Each row is a point on a landscape with many valleys, with its height.
A ball rolls from a point to whichever of its 5 nearest points has the largest drop for the distance, and stops where none of them is lower. Distance is the straight distance between rows; heights are no part of it.
febol h=245: [ 83 113 146 116 147 116 141 172 126 171 134 153 168 116 124  69 160  99]
kifa h=260: [117  68 114 143  83 177  96 128 171 160 154 113  94 127 109  69 116 123]
buri h=378: [148 113 106 133 118 153 123 121 144 120 139 120 111 130 133 155 115 140]
vas h=223: [123  58 123 136 112 159 127 126 160 163 145 136 135 116 117  79 119 121]
masif h=262: [132  80 116 143 105 172 111 123 162 145 150 121 105 133 127  88 109 131]
sani h=422: [120 165 135 112 173 102 155 113  83  80  93 158 146 153 145 184 141 132]
sizo h=498: [131 196 123 116 103 118 104 162 119 154 136  74 105 123 136 139 150 154]
Tizov h=363: [117 125 116 133  84 152  86 165 142 171 148  78 100 120 117  81 150 135]
Vela h=228: [165  68 123 150 140 113 171  89 142  71 119 175 157 132 126 154  71 112]
koza h=544: [100 204 158 106 137  90 119 150  89 153 117  91 132 122 135 131 169 124]
bem h=74: [156  89 127 148 129 134 158 102 147 100 123 163 140 138 121 159  82 130]
kevi h=299: [140  82 128 145 109 159 126 115 157 138 133 134 127 118 115 111 108 125]
potu h=61: [103  56 136 134 115 158 121 149 163 179 151 138 152 107 116  50 132 104]
Gufin h=345: [181  95 110 159 132 122 158  76 131  53 109 159 140 143 128 193  70 142]
teze h=344: [160  42 135 160 123 115 160  75 171  85 114 170 155 123 132 124  51 112]
didiz h=267: [102  74 120 139  86 169  90 161 164 190 151 116 111 114 121  36 140 116]
riri h=688: [154 202 117 116 152 113 135 104  79  86 116 130 124 145 149 215 119 153]
rataf h=441: [ 93 128 155 113 198 100 168 120  99  77  97 193 184 140 119 141 143  88]
kizez h=283: [179  65 124 164 108 128 153  60 160  65 117 150 124 135 136 145  44 130]
perin h=277: [ 94 114 123 130 102 143  93 181 156 192 147 103 135 104 114  61 164 116]
Fesu h=440: [120 127 133 115 152 126 144 134 118 129 121 155 145 130 122 142 133 119]
Zokes h=156: [ 82 199 163 107 122  74 117 186 105 184 120  92 147 112 112  82 188  91]
ran h=460: [ 65 146 170 106 221  88 164 124  81  82  79 194 182 150 113 140 176  62]
palar h=261: [141 109  92 145  63 182  91 117 164 139 158  77  50 129 138 100 134 159]
sadu h=403: [126 161 119 123 109 132  97 155 127 167 139  73 110 109 126 112 154 139]
mam h=478: [126 177 128 111 160 110 139 133  95 120 118 137 124 138 132 161 135 142]
nazo h=263: [149  96 102 141  80 196 107  87 161 127 155  92  61 134 137 116 108 148]
Kapup h=382: [143 136 117 119 125 137 117 129 127 144 135 120 114 130 127 146 128 151]
fot h=170: [133  70  99 144  75 183  78 118 164 146 165  89  70 125 129  82 122 141]
fatu h=404: [108  94 138 123 175 118 164 122 112 115 114 177 176 132 125 123 120 105]
ginom h=377: [102 172 140 119 118 107 111 171 110 167 129  93 136 111 129 112 159 133]
Nere h=331: [144 189 116 111  85 129  79 152 134 155 145  57  69 118 138 143 154 165]
deru h=454: [131 111 136 133 182 104 183 107 101  73 105 192 166 149 124 166 118 116]
nup h=330: [167  79 114 147  94 172 123  73 175  98 138 125  82 129 135 126  82 144]
Gemot h=293: [113  68 138 136 139 140 145 133 147 138 136 165 167 121 115  89 110 104]
Fogul h=274: [144 154 107 124 101 150  93 129 137 150 143  88  90 124 135 138 130 155]
nez h=358: [ 70 155 172  96 177  90 147 145  96 140 103 169 177 127 125 111 174  87]
fubid h=370: [112 157 133 113 177 107 143 130  93 101 111 164 157 140 129 158 146 120]
sebug h=146: [147 167 102 131  89 151  86 136 152 142 142  66  72 125 138 143 139 167]
tek h=599: [154 197 120 119 166  99 152  97  75  54 109 154 127 173 140 224 114 150]
zigu h=500: [160 152 127 132 166 103 166  90  85  56 100 171 143 163 138 205 105 142]
Pup h=519: [141 184 118 117 133 113 124 135 117 131 129 111 117 124 136 163 140 152]
dokid h=517: [151 144 115 132 145 123 146 111 106  89 117 149 139 153 139 182 117 144]
Selid h=158: [144  47 129 151 112 149 142  91 166 118 127 148 136 125 126 108  73 118]
tubi h=567: [162 164 106 122 123 134 114 108 118  99 127 113 110 137 146 184 118 163]
mib h=421: [177 104 110 154 102 153 130  80 155  89 133 126 102 144 139 164  77 165]
labi h=157: [ 85 137 148 103 130 106 117 184 121 177 132 116 150 104 118  66 172 108]
Kebi h=354: [118 110 120 137 108 148 108 157 148 175 148 110 130 117 117 101 143 136]
Tefo h=522: [119 177 131 114 127 113 110 155 107 151 126 106 115 108 133 141 150 139]
lanav h=438: [126 104 133 135 164 113 162 115 113  99 118 188 168 145 120 139 121 106]
niba h=336: [ 76 190 181  98 159  68 141 181  99 165 110 110 160 114 122  79 205  78]
Zab h=433: [133  42 143 142 149 103 173  99 146 102 108 191 182 119 121 107  73  92]
dilib h=652: [131 220 140 110 106  82 106 166 114 157 144  56  96 111 128 137 167 140]
leva h=323: [138 113 120 138 112 153 111 128 139 142 140 122 117 118 123 118 121 136]
biki h=76: [ 92 174 149 111 158  99 136 147  89 141 122 135 145 121 132 123 163 112]
pelet h=512: [142 208 125 109 109 116 109 153 107 151 128  62  93 120 141 152 149 153]

For each start below, name the point where the ball stops.
fatu -> potu
Tizov -> potu
tubi -> sebug
ran -> biki
niba -> biki

Write out the way that a ball takes from each point below.
pelet -> Nere sebug
leva -> masif fot
kevi -> Selid bem
sizo -> Nere sebug
nup -> Selid bem
